Each row is a point on a tangle of strands that fork, close into loops and nearly touch. The rows are in no order.
Points whose rows are less than 66.5 apart are linked; no others are. Some points are linked to none.
Lifo: [ 32.3  -2.2   0.1 -21.6  -4.9  47.2   5.6   2.0  -9.0  22.3 -16.0  11.9
   0.7  -4.4  -9.6 -22.6   8.7   4.4  20.1 -14.9   2.3  26.5   3.1  29.9
   2.4  -3.2   3.1  11.9  29.0]
kogog: [-13.8  -4.3 -13.3  29.0 -17.7   2.3  25.1 -16.9  -4.2  20.9 -11.5  -2.7
  -7.3 -24.2 -20.3  -1.2  -3.3 -12.9   0.6  12.7  16.7 -13.5 -10.9  55.1
 -10.3  -8.3  -7.1  29.8 -12.1]
tanu: [ -3.0  -3.7  14.4 -10.9   2.6  20.8  16.8   8.8  -5.9  15.2 -24.3  15.8
  15.6 -24.4  -2.0 -37.0   6.2  -5.7  -0.3 -10.0 -14.1   4.2 -13.8  26.0
  -4.1 -13.6   9.5  21.3   8.9]
sodev: [ 19.2   6.0   1.4 -23.8   1.5   1.1   0.3  -5.8   2.2 -14.5  40.7  -3.1
  25.5  13.2  12.2  24.4 -13.3  -2.8   8.7  -3.9  11.6  11.2  22.9 -12.3
  -8.7  11.1 -12.0 -24.3   0.7]
loz: [ -1.3  19.4   6.0  -1.0 -16.2 -21.2 -23.1  -5.8  -1.9  -4.1  -1.3   2.8
  -1.2   5.4  -3.4  24.4  22.6  24.7 -31.4  20.1 -20.4   5.3  21.4 -10.4
   6.9  20.5   7.2  -4.1   4.6]
bet: [-13.9 -23.8 -16.1  19.0   8.4  -4.2  43.7 -11.9  13.3  12.3  15.3 -11.7
 -27.8 -15.8 -13.2 -30.5   5.8 -15.8  18.6  -9.6   4.6  14.8  -9.0  32.7
 -21.9 -22.3   1.4  10.0  -5.3]
Bup: [-21.1  -1.2  -9.6  24.5 -20.5 -13.1  10.1 -13.0  -8.7  20.7 -18.2  -3.3
 -21.5  -6.1 -13.3  -4.4  -6.0  -6.7  -0.5  -0.8  24.1 -25.2  -6.1  25.0
  -7.8  -8.9  -2.4  23.8  -2.4]
Det: [ 25.0  11.9 -16.4 -16.4   4.7  17.2   5.0  -9.3   1.1  18.0  19.2   5.7
   7.3  23.4 -20.1 -16.8  -2.6 -15.1  32.8 -28.8 -12.5  23.7   1.1   0.3
 -15.9   6.2 -19.4 -21.7  15.8]
Kuve: [-17.9  14.3  28.0  -9.8 -24.2   4.7  -6.1  -1.4 -15.5  -1.6 -26.6  -6.8
  39.9  14.0   7.0   8.0   1.6  -2.4 -18.2  -4.6  -7.3 -19.7   2.3 -20.5
   2.4  11.4  -5.0 -19.0  -2.2]
Mus: [ -4.8 -13.3  18.6 -41.3   7.7  26.4   1.1  18.6  -3.2   4.1 -11.5  -2.8
  24.5   6.6  12.3  13.1   7.4  23.4  -5.3   6.4 -11.1   6.7  -3.9 -29.7
  -5.7 -10.7   6.2 -21.8  16.5]
dur: [ 32.4   1.7  -0.7 -30.9  -9.1  11.8 -10.1  -1.8   4.3  -2.3  33.1   4.0
  17.5  14.7   2.5  36.5 -10.9  14.8   0.1   5.7   3.7  19.8  16.7  -4.9
   4.6  10.2 -19.2 -14.5   9.6]
Pela: [ 31.3  -7.3  -8.5 -50.9  -2.6  15.3  -9.5   0.0  -2.8 -12.3  20.9   3.8
  11.7   1.0  -0.8  51.0   0.6  33.8  -6.6  10.6  11.8  22.4  21.0 -17.8
  11.3   8.5  -4.5 -14.6  17.9]
Mivus: [-23.0  -1.5  -6.9  37.3  -0.2   9.6  33.2 -45.7  -5.0  -3.9 -24.6 -26.9
  10.3 -28.8 -30.3  -7.8  -6.7 -11.8   6.8  11.0  10.9 -12.5 -32.0  31.5
   9.0 -12.7  -1.2   6.4 -27.2]
Lam: [ -9.0  -7.6   7.6   2.2  -3.7 -34.8  -2.8  13.9   5.9  10.9  -6.8  22.4
 -28.4 -19.2  -3.1 -16.9   9.0  15.2  -6.5   3.8 -23.7  -3.9  -8.4   9.3
 -12.9 -23.2   7.8  23.6  13.1]
fus: [ 13.5  -0.7  -1.4 -30.2   1.4  40.5   3.8   5.3 -16.8  11.4 -25.2  20.6
  10.2   3.9  -9.1 -26.1   0.8 -13.7  14.6 -11.7  -9.8  10.1  -2.1  24.4
  -9.1  -8.0   4.9   5.3  10.6]
zari: [ 24.6  -9.0  -2.1 -41.6   1.7  34.3  -1.2  13.3   6.7   4.5  21.5  -5.6
  14.0  23.0 -11.2  16.4   0.9  16.1  15.2  -3.8 -14.0  19.0  15.2 -12.5
  -9.9   3.1 -19.2 -25.4  22.6]
gole: [ 18.9   4.3  16.9   5.0  -5.5   1.8 -17.7   5.2  -2.6   3.2  -0.4  -5.3
  30.5  -6.4  24.6   9.7 -21.9  -8.5   9.0  27.7  -3.7  -0.8 -20.3   2.3
  25.2   1.0 -10.8   4.1  -9.2]
Berum: [-16.0  15.6  -9.3  10.1  12.0   0.9  -1.9  19.7  10.9  -2.5   2.4 -15.5
 -15.7  25.7 -13.2   7.7  17.4  19.1 -18.0 -32.3   9.0 -10.0  12.0 -35.9
  -4.1   6.1  10.4 -32.4  30.0]
dig: [ -9.1   2.4  -4.7   1.2   9.0  22.3   8.5  20.5   0.1  19.2  -6.1 -13.0
 -28.1   2.0  -6.5 -27.1  19.6  13.9  -0.1 -34.1  21.0   0.8   6.0 -13.1
 -11.8  -4.6  18.4  -8.4  29.1]
bor: [  4.7  -6.0  -8.6  33.8  20.2 -23.6 -17.6  -8.2  16.3 -25.5  18.1  -9.3
 -47.1  20.5  -9.0  10.1   1.7   4.6  16.5  18.5  -6.5  -4.3  17.1 -11.2
   0.3  26.0 -10.1   3.4 -12.6]
Kena: [-25.9  -5.0  42.2  24.9 -22.9 -22.9  -9.0 -15.9   4.0 -33.6   8.8 -24.6
   4.6 -23.0  12.8  12.3 -11.3   2.4  -6.1  19.5 -13.6  -5.4  -0.7 -22.1
  -9.4  -6.3  16.7   8.5 -37.1]
fid: [-10.5  18.1  -0.8 -10.5   4.2 -16.3  10.8   1.0   6.6 -20.6  16.9 -46.7
   4.9  -2.7   0.4  21.9   3.3   4.3 -23.9  -6.3  -8.0  -0.7  50.9 -18.3
  -6.3   8.5  -0.8   6.7  -1.9]
tubu: [ -4.7 -19.1 -17.6  22.6   1.8 -27.7 -10.1   4.4  -4.8   9.1 -11.2  -1.3
 -56.2   5.4 -28.8 -20.4  10.0  -0.8  24.6  15.6  14.5 -12.4  18.3  16.1
  -8.5  -1.7  -9.9  22.4  12.1]
lav: [-18.1  -1.7  -0.3 -21.4  18.2  -6.1   7.0  24.9  21.6 -16.6  26.3 -12.1
  -3.2  -0.6   6.3  28.1  13.4  18.1 -36.5  -8.0 -13.9  -0.3  13.9 -24.8
 -14.6  -7.8  12.7 -13.6  13.1]
buseb: [ -3.7 -17.2  -5.6  14.1   7.4  21.9   8.2 -18.7 -15.8   8.1 -33.0 -23.8
  -7.6   9.5 -10.5 -39.6   3.5 -41.4  29.8  -0.8 -10.3   6.8  -5.3  19.7
   6.7  -5.1   6.8  10.5 -24.0]
fida: [ -4.0  25.2  11.0 -10.3 -22.7  15.3 -12.9  -5.6 -20.2  11.8 -30.6   3.4
  35.4  17.2   1.2   2.1  -6.8   5.4  -5.5   5.3  -1.6 -15.9  -6.3  -8.8
  10.6  12.6  -5.9 -15.3  12.1]
Padel: [  8.0  13.5  -2.2 -13.3   0.9   4.3  -2.4  -8.0 -18.9  -1.5   7.0  15.0
  42.6   7.2  15.2   1.6 -26.4 -29.4   5.5  -4.2  19.5 -21.2 -38.2  -5.7
   9.6  -0.7 -11.1 -24.0 -17.9]
Mimil: [ 22.7   5.0 -18.0  10.3   5.7   1.0  -2.4  -4.4   3.5  18.5   3.2  20.5
 -26.4  -5.9 -19.8  -9.9   9.5  15.6  12.1 -20.3   4.5  26.5  12.9  14.8
   3.3   5.7   3.9  19.3  31.7]
rikir: [-14.6   4.5 -10.2  14.0  11.3   0.5  -1.0  28.7  11.8   6.8   7.5 -13.9
 -35.6  15.4 -13.3  -9.2  13.6  18.4  -7.9 -29.6  12.0 -12.8   8.8 -23.4
  -6.8  -1.9   8.6 -12.7  30.6]
diga: [ 23.9   6.8 -14.0  20.6  -5.3  -1.6  -4.1  -8.8   1.2  22.6 -11.9  13.4
  -1.2 -15.3   1.5  -1.1 -10.8   2.3  10.7   6.9  10.3   1.0 -16.4  23.4
  25.6   0.7  -2.9  26.8  11.5]
vete: [ 29.9   1.8  -9.1  -0.9 -10.3  31.2  13.7  -7.9   1.5  21.5  -2.8  16.1
  -2.7 -11.5 -18.9 -19.6   9.7   7.5  13.4 -14.2   2.3  35.0  11.7  41.7
  -1.1   4.7  -1.5  18.4  27.6]
buni: [-19.0 -15.3  11.3  -7.7  10.0  20.5   9.1  19.7   3.8  20.7  -8.3  -5.8
   4.3  20.5  21.2 -20.6  -1.1 -17.2   2.2 -19.6  17.3 -20.7 -14.5 -15.8
  -1.6  -5.9  -1.2  -6.4  -2.7]
tomom: [-33.1 -22.3 -12.0  15.3  -8.2  -9.4  16.5   5.1  -4.2  16.2  -8.7   3.9
 -31.0 -12.9 -20.7 -14.3   5.2  -1.8  -4.9 -10.3  37.0 -29.4   2.4  20.0
 -17.9 -15.8   3.0  17.2   4.0]
ral: [-14.0 -17.9   1.3  10.4  -1.8  12.3  22.4 -11.5  -9.1  13.2 -24.1 -24.0
 -13.9  -4.0  -6.3 -49.0  10.7 -28.6  19.9  -3.9  -7.0  -5.7  -3.5  27.1
 -12.1  -7.7   7.6  13.7 -21.2]
Gim: [ 22.2  -7.1  16.4 -24.1   3.2   5.6 -10.3  18.7   0.9  -6.7  18.6  20.4
  35.8  -2.7  29.0  12.0 -17.7   4.3  -4.0  13.4  -2.1   6.2 -14.7  -2.7
  13.3  -7.9  -8.8  -5.1  -4.9]
bezi: [ -9.6  -4.2 -11.2  19.7  -1.9  15.8  28.5 -24.7  -2.7  11.1 -21.6  -3.9
  18.9 -26.7 -17.4 -12.5  -5.0 -24.8   2.3   3.8   1.4 -10.2 -24.8  43.8
   1.8  -5.3  -5.7  18.4 -17.6]
Verus: [ 25.7   4.5  -5.3 -26.6   3.6  23.6  -1.5  12.6   6.2  15.9  24.0  -3.0
   3.3  20.5 -13.8  -6.6  -0.9   7.0  21.7 -22.7 -16.2  25.9   5.3 -11.7
 -11.6   2.2 -15.0 -26.8  25.4]
pebaz: [  6.8  10.0 -15.9  11.6   3.5  12.9  20.3 -30.1 -10.5  18.6 -16.0  -2.6
  17.8   2.1 -12.1  -8.1 -15.2 -28.9  12.2  -8.8  20.9  -3.9 -26.3  27.6
   3.8   2.8  -6.9   6.4 -13.3]
Zokez: [  5.7  -7.1  11.3  32.2  13.9 -26.1 -25.7 -13.9   5.9 -31.5  14.1  -6.0
 -16.5   1.6   0.9  11.0   5.4  14.5   8.3  26.3  -1.7   2.7  24.4 -26.3
  18.9  29.1   7.1   5.3 -14.5]
zepe: [ -1.4  20.8   9.3 -18.6  -8.1  -4.8   2.0  -9.1   1.5  -6.9  11.3  -8.5
  26.1  13.1   5.0   5.7   4.0  -6.1  -8.2   9.5 -47.7  22.6  11.9   5.7
 -23.2   4.0  -6.4 -20.5  -6.6]
levaz: [ 11.1   6.4   3.4 -40.5  -8.7   3.6   7.1 -18.4  -9.0 -22.9  10.6  -3.4
  39.5  13.0  -1.9   7.3  -4.1  -9.3  11.1  21.3 -42.3  10.1  29.5  -0.3
 -10.7  12.7 -11.9 -21.6 -11.4]
Dapu: [ 41.8  21.0 -11.1   8.9  -5.7 -22.2 -29.8   9.1   1.8 -33.3   7.1  39.1
 -21.2  -2.9  -2.5   9.9  14.1  19.7 -17.9  27.3 -17.6  13.5  -7.8  17.2
  22.6  25.1   8.8   3.6 -13.7]
zuf: [-19.5 -17.0   4.5  -8.4   7.9  13.7  -0.6  32.4  16.0  13.8   7.6   0.0
  -8.9  11.7  28.3  13.4  -5.2   4.7 -12.2  -8.4  13.0 -14.3  -3.5 -15.2
  -6.8 -11.5  -2.1   0.5   1.1]
denab: [ 15.6 -10.5 -14.1  32.9   7.1 -17.8   3.7  -8.5   4.7   9.0  -5.7  10.3
 -16.6 -25.4  -3.9  -6.4 -12.5   0.3  15.8   6.7  13.1  -1.3 -20.0  21.2
  25.2  -9.2  -0.9  28.4   6.3]
liv: [ 29.6  27.3 -12.7   9.1   4.1 -23.5 -27.5  -8.0  -3.0 -11.9  13.5  37.1
 -17.3   5.6  -2.9   9.6  10.4  12.3 -12.4   3.4  -5.7  17.5  -1.6   3.7
   9.8  21.5   7.8  -3.8  -5.4]
maza: [-18.1  15.6  13.3   8.6  -2.0 -17.6  -3.6   0.7  -0.7  -5.9  -3.7  -2.3
   6.5  14.5   1.5   5.9  14.8  17.5 -20.1 -22.8  10.0  -5.5  14.3 -40.2
   2.7  12.7   5.3 -36.3  21.2]
Taf: [-13.8   7.3  19.5  28.2 -10.5 -12.8  -4.4 -19.3   1.2   9.5 -17.5 -13.9
   1.6  -2.2   9.7 -15.9  -5.5  -1.1  16.9  14.6 -23.2   5.8 -18.4  -6.6
  -2.4  -0.5   0.3   6.3  -0.5]
kepos: [-14.3 -13.9  16.6  -1.5   6.7  24.6  17.6  10.6  -7.0  18.7 -15.5  11.3
   3.9 -32.1   4.3 -34.2   9.6  16.1   0.2 -13.9  16.8  -3.9  -6.9   8.4
  -4.2 -16.0  20.6  21.9  17.0]
tinol: [ -9.2  -9.8   9.2 -40.4  10.1  37.0  -0.4  21.9 -11.8   3.4 -23.4   1.2
  13.5  17.0  -4.4 -18.1  20.1   5.1   7.3 -11.4 -16.3   2.5  -0.4 -28.3
 -17.7 -10.1  11.8 -29.8  17.0]
Rol: [-20.7 -11.9   5.4  -2.4   5.8  13.2  12.8  15.3  -4.1  18.9 -17.1   2.5
 -24.8 -16.1   3.7 -28.4  19.5  20.3   1.6 -26.0  24.7  -9.3   1.8  -8.0
  -7.6 -19.4  22.0  10.3  21.5]
buso: [-16.4  10.5  -3.4  -5.9  12.0 -23.7   2.5  13.7  21.5 -27.0  42.2   0.4
  -7.0  -2.9   9.2  21.6  13.4   4.0 -36.7  -4.3 -14.4  -0.1  18.2 -20.6
 -22.2  -0.9  10.5 -12.0  -6.0]
lakon: [ -3.5  26.0  -4.4  12.1 -10.8   2.4  -1.3  -9.5  -7.2   9.3 -29.4  -3.3
  30.1 -36.5   7.0  -6.1 -20.9 -25.9  -9.8  -2.7  10.3 -33.2 -38.8  10.0
  14.5  -9.9  -7.3   5.2 -19.1]
Pepa: [  7.8   9.3  19.9   4.5 -14.0   7.6 -13.3   3.9  -4.2 -16.0   2.6 -12.1
  41.6 -21.4  27.6  14.4 -26.0 -13.7   4.1  38.9 -12.0  -4.1 -17.9   3.4
  18.9  -1.2  -5.8  -0.2 -28.8]
liral: [  1.8   1.0   3.2 -11.1   7.5 -19.7  -1.7   0.2   2.6 -22.6   9.1 -27.3
  -7.4  -7.9   6.2  24.3   6.8  12.4 -17.5  11.1  -1.5  -2.6  51.8 -18.9
  15.2  13.6   3.6  19.6  -6.0]
kevos: [  2.8  -5.0  16.3   8.4   9.6 -24.8 -15.8  -2.6   1.5 -32.4   9.6  -9.8
  -7.1 -10.9   9.8  14.2  16.9  16.0 -10.4  25.8  -3.9  -2.7  42.1 -21.5
  21.4  23.7   6.2  22.3 -16.0]
Seki: [  6.8  12.9   1.7   5.6   0.9 -10.8  -8.3  -7.8  -9.9  -4.5  27.1  11.9
  28.9   9.5  20.4  10.2 -14.8 -14.2   1.8  -2.5  28.0  -1.8 -21.7 -13.6
  12.3   6.1   0.0 -21.8 -18.0]
Fulor: [-24.8 -19.2   7.6  -3.9   6.8  14.9   9.3   9.6  -1.7   9.4 -18.9  -9.3
  16.0  27.3  15.0 -21.5  -2.6 -40.2   8.7 -10.1  -1.7 -20.1 -11.6 -10.7
  -0.6  -4.6  -5.8  -6.6 -20.4]
Bub: [ 14.4   9.9   3.8 -25.3  -7.1   2.3  10.1 -24.2  -7.2 -22.2  22.3 -18.8
  32.8  14.5  -3.1  17.3 -14.5  -3.1  20.5  10.1  -6.0   6.7  40.1 -13.9
  -6.7  20.6 -13.6 -23.2 -10.4]
vemek: [-17.0  -6.1  33.9  24.1 -21.8 -33.1 -26.4   4.7  -1.7 -33.3   8.0  -1.6
  -2.7 -31.5   3.7  14.5  -5.6   5.0 -10.7  32.4  -9.3 -16.9  -3.2 -16.4
   3.8  -6.0  17.1  13.1 -38.1]
gam: [-30.5   6.3  37.8  27.7 -25.1 -10.5  -3.7 -21.2   0.9 -28.7  -4.9 -26.9
  19.9  -5.4  15.7   2.9 -16.4 -11.4  -2.6  12.6  -9.5  -6.3 -18.2 -18.8
  -3.7   1.5   8.2 -10.3 -32.6]
meli: [-31.6   5.4  32.8  -8.4 -21.3   3.9   8.7  11.9   2.6  -2.9 -25.4 -22.2
  25.6  21.0   0.0  -4.3  11.7  -1.7 -22.3 -17.1 -16.1 -16.2  14.3 -25.7
 -13.5  11.1  -3.5 -30.3   5.9]
bolaf: [-23.6   0.3  22.1  10.6   0.8 -20.4   1.7   4.9   6.2 -10.4  10.0  -7.4
  21.4  11.0  17.2   0.7   7.1  -0.6 -14.7 -13.2  15.2  -9.0  10.1 -40.7
   5.2  10.3   2.1 -24.4   8.0]
muv: [-14.5 -10.7  -3.0  -1.6 -13.0 -20.1   5.4  17.6   4.2  16.9  -4.4   9.0
 -44.0 -14.3 -11.4 -20.8  10.9  10.5   2.5  -0.9 -16.5   2.6  10.7  24.2
 -29.1 -28.0   4.0  20.8  13.4]
guk: [ -1.2  21.1  -8.0   4.8  -1.3   4.3  -1.7 -18.5 -15.7  -9.1 -12.7  -0.1
  32.3  -5.7  10.5   0.1 -27.3 -42.7   0.1   4.1   1.6 -20.0 -47.6   9.7
   7.5  -8.8  -5.3 -11.0 -35.7]
Nom: [  5.4  16.9   0.9  26.4 -15.2   5.9 -12.2 -12.2  -8.8  31.9 -27.3 -10.0
   7.3  -1.4  -2.0  -6.8  -7.7  -2.1  11.1   7.7  14.1 -11.4  -8.9  10.2
  28.3  13.6  -4.7  18.1  13.7]
vima: [  4.4  16.6   7.3 -17.3  -7.7  -6.4  -2.1  -3.5 -15.2 -23.5  41.5  12.4
  34.4   4.3  14.8  24.1 -14.1   1.7  -3.6   2.6  26.7   3.1  13.0 -14.7
   0.7   7.2   8.2 -28.7 -23.4]
desor: [ 14.9   2.2 -18.2   4.7   2.6  18.6  14.3 -40.6 -15.7  13.6 -11.4  -2.4
  16.3  17.3 -28.0 -13.3  -7.7 -32.7  34.5 -21.8  16.5  12.9 -14.8  13.6
   4.6  10.1 -16.5  -8.3  -9.4]
Sotak: [-25.1  -6.1  -2.7 -29.0   6.1  10.3  10.4  26.3  11.4  -4.8   4.1 -32.1
   0.7  -1.7  -3.6  32.6  10.5  24.5 -37.0  -3.3 -14.3   2.4  21.2 -21.0
 -13.9  -7.7  11.4  -8.3  15.5]
mir: [-11.8  20.8 -21.1   7.1   3.6  -5.3  13.7  -9.5   8.3  12.3  10.8  13.5
 -13.6   9.5   1.5  -0.2  -3.4  -5.2  -9.3 -30.0  16.4  -0.6  -8.2   1.8
 -18.1   0.1   2.6  -5.5  12.4]
Sefeg: [ 10.3  16.8 -18.9  17.5  10.5 -10.7  -3.9 -15.6   0.0  17.2   7.6  16.6
 -17.0   5.7  -9.7  -3.5   5.7   8.8   5.3 -25.2  10.4  16.7   2.7   0.5
  -2.7  11.5  -0.2   3.7  22.7]
Rasap: [ -6.4 -16.8 -13.7   6.7   7.4   8.7  28.0   5.8   8.4  17.4   8.0 -23.9
 -31.7   0.4  -4.1 -40.2   2.0 -23.9  18.1 -15.2   0.0   5.5  -6.6  28.4
 -23.0 -15.4   0.6   7.0 -13.2]
Sego: [ 19.2 -18.3   1.4 -10.4  12.3  -8.8 -18.7  31.2  12.1 -16.3   3.1  33.6
 -16.3  -4.3  22.9  20.6   5.6  26.2 -24.9   9.5 -10.2   7.8  -8.9  -0.9
  14.6  -8.1   4.2  11.6   3.1]
Fogu: [  1.2 -13.1 -18.2   5.5  10.4  -3.6 -20.1  23.2  11.6   9.9  -1.4  16.3
 -49.1  22.1  -2.2  17.7   2.0  12.0  -8.0   3.1  12.1 -26.9   5.8   1.7
  -1.5   5.7  -9.0  15.0   4.2]
Damef: [-11.6   9.4 -14.1  18.6   6.9 -18.6  10.1  -6.7  17.2   0.6  27.8  -4.4
 -12.9  16.0  12.3   1.8  -7.7 -16.2   1.6 -14.6   2.7   2.3 -14.3  -8.3
 -16.3  -2.4  -0.5  -9.4  -7.9]
vanez: [-16.6 -32.5 -12.8  29.7   6.7 -16.1  33.5 -24.3   7.4  -0.9   9.9  -0.9
 -25.9 -26.3 -20.6 -18.7  -2.2   0.6  20.1   7.0   7.0  18.7 -19.1  34.0
 -11.8 -26.6   1.6  15.7  -3.1]
Meko: [ 13.1  -9.6 -17.1 -37.6  -7.0   8.5 -12.1  15.6   5.8 -25.8  -5.1  -3.1
 -13.1  -4.1   5.7  54.7  16.1  28.3 -46.4  25.8 -11.8  24.2  23.0   5.2
  11.8  11.4   8.0  10.3   5.2]
Gatik: [ -8.9 -14.6  -2.9   0.0   8.8   6.8 -14.6  26.5  13.3   6.8   0.2   2.5
 -23.6  19.0  13.3  26.5  -1.8  15.1 -16.4   1.9  15.7 -24.7   6.6  -8.6
   2.6  -4.1  -2.1   9.1   0.1]
pubib: [ -5.1  15.9  -7.4   6.4  -7.1  13.2   0.3   1.7  -0.9  18.2 -30.4   7.0
  24.7 -52.0  -1.8  -8.1 -13.5  -1.3 -10.8  -0.5  14.9 -28.7 -23.8  17.7
  16.2  -9.6  -7.7  17.3   1.8]
Betir: [  1.4 -10.8 -20.9  28.9  14.5 -33.7 -16.2  -2.1   7.6 -10.1   1.5  -0.4
 -59.5  17.3 -26.7  -9.5   5.3   2.4  23.6  21.8  -8.7  -7.4  10.4  -0.2
 -12.6   9.8 -13.2   8.2   3.8]
zavo: [ -9.8 -14.9   3.8   5.6   9.4  14.3  -1.1  -3.4 -13.3  10.2 -39.4  -4.8
  18.3  16.5  -0.1 -30.6  -3.9 -46.5  21.5  -3.4 -12.5 -16.9 -11.0   0.0
  11.4  -9.1   1.1   0.0 -21.0]
Sika: [ 15.1  23.3 -12.0   4.4   0.0 -24.8 -14.6   0.2   3.2 -10.5  25.2  27.1
  -7.5   3.6  14.1  16.8   0.4   6.3 -18.3   0.1 -10.3  22.0  -3.6   4.4
  -5.4   2.3   6.5  -9.5  -4.6]
Fep: [ 11.7  -8.7   0.3 -15.2   2.6  14.7  -3.7  -3.6  -0.9   0.1   8.0   4.8
  22.5  30.8   3.3   0.7 -14.4 -24.1  28.2   3.7 -15.0  -0.6  -0.6  -3.4
  -2.3   6.3 -18.3 -20.1 -13.9]
Lud: [  8.2 -16.2  -1.8  27.5  24.7 -37.1  -6.8  -2.8   3.2   0.4   4.5  27.2
 -18.8 -25.3   0.3 -21.5   2.6   6.8  15.6   0.3   4.5   4.3 -20.7  -1.9
  19.5  -6.5   5.1  23.7  12.0]
Tol: [ 30.3 -11.8   3.4 -10.9  -0.4   4.0 -17.8  27.2   8.0 -11.1  10.4  27.6
   5.3  -2.2  30.2  31.1 -10.7  16.5 -22.2  13.6   5.6  11.0  -8.5   4.6
  23.8  -9.7   2.5   8.4   2.0]
soga: [ 21.2  -0.1 -21.9 -44.4   1.4   8.6  -7.8   8.0   2.3 -26.3  15.8  -2.9
  -3.3  -3.2   3.8  56.4   7.8  23.0 -35.1  11.6  -2.1  32.1  27.2   0.7
   1.6   7.8   3.0  -5.9   8.2]
fim: [-11.3  -5.8 -11.6  31.3  10.4 -17.6  22.0 -42.8   7.2 -13.9  -3.7  -3.8
 -14.3 -35.1  -8.1 -16.4 -19.1   1.2  12.5   9.2  -0.8  19.4 -41.0  22.5
   3.9 -24.7   4.1  12.7  -9.2]
sop: [  6.9 -15.8   0.1   5.4  12.2 -29.4  -9.6  21.8   9.2   1.6   4.1  30.0
 -23.8 -11.5  11.9  -9.4   4.0  16.9  -7.4   2.8 -13.1   5.0 -11.9   3.8
   5.8 -16.2   2.2  20.1  13.8]
kemu: [ 28.2   8.0 -13.7   1.8  -1.3  10.7   5.7 -34.5 -10.1  15.6   2.7   0.7
   8.0  14.9 -24.0 -14.8  -6.7 -26.3  43.4 -19.9   0.4  27.3  -6.9   7.4
  -3.0   9.7 -20.0  -6.6   7.4]
Zova: [  9.2 -14.9 -19.0   7.4  -1.2   1.3  -8.9  14.7  -2.2  19.9  -8.9   6.4
 -57.1   6.5 -13.7  -9.6   4.7   9.5  10.1  -0.2  21.0 -13.4  11.8  22.6
   1.6  -2.0  -4.8  27.0  12.7]
kogu: [  7.8  23.8   2.7  -0.1 -17.6  21.2  -7.4  -8.7 -16.7  27.8 -36.7  -2.4
  22.7   6.5  -8.3 -15.1  -5.3  -4.4  12.1   0.5   6.2 -12.5  -8.0   7.8
  17.7  13.3  -6.9   2.7  16.5]
Vud: [ -2.6  12.7  -6.3  11.9   9.9 -25.4  -7.7   3.7  14.4 -17.8  38.9  10.5
 -12.5  11.2  13.6  16.5   0.5  -2.3 -14.4  -2.5  -3.6   6.8   8.3 -10.8
 -11.5   2.0   2.7 -12.2 -11.2]
Siko: [  0.4 -10.6  23.7 -38.6   7.6  16.6  -2.5  14.7  -2.7  -3.9   8.2  11.1
  37.6   7.6  25.1  15.8 -10.1   9.4  -7.0   9.2   3.6  -4.2  -7.7 -20.6
   3.0  -6.1  -5.0 -13.2   1.2]
tebi: [-22.6  -3.1  16.8 -31.4  -2.0  29.0   5.5  21.9  -6.1  -0.3 -28.0 -11.0
  19.6  23.9  -3.5 -20.3  21.0 -10.2  -5.2 -17.6 -20.8 -11.7   8.2 -27.7
 -13.8  -2.6   6.9 -33.7   7.0]
nofa: [ -5.5  -7.4  23.8   6.2 -13.6 -34.9 -18.6   5.5  -5.6 -36.8   0.7  -6.7
  -4.7 -27.3  -1.2  17.5   9.2  10.5 -17.0  35.4  -1.8 -16.2  28.8 -15.6
  15.1  14.3  18.0  27.6 -39.7]

A piece is two or more points that can be reached from each other along the links. Count, over all rows, the pieces, the separate loops (a circle has one, a figure eight two, a Y none), the forks (points with three links) and the tips (points with one).
pieces: 4
loops: 1
forks: 7
tips: 13

A tip is a point with one link. Name the tips that can be reached along the links from each point below, in the order of the rows.
vemek: fid, gam, fim
Sefeg: Dapu, bolaf, Sotak
Seki: Mivus, tomom, zepe, Meko, pubib
Sego: Pepa, muv

Name the points in between on the shortest way along the links from the first point to the second, in order.
Verus / Mivus: Det kemu desor pebaz bezi
Mus / Nom: tinol tebi meli Kuve fida kogu
Fogu / ral: Gatik zuf buni Fulor zavo buseb
Vud / vete: Damef mir Sefeg Mimil
kemu / Meko: Det Verus zari dur Pela soga
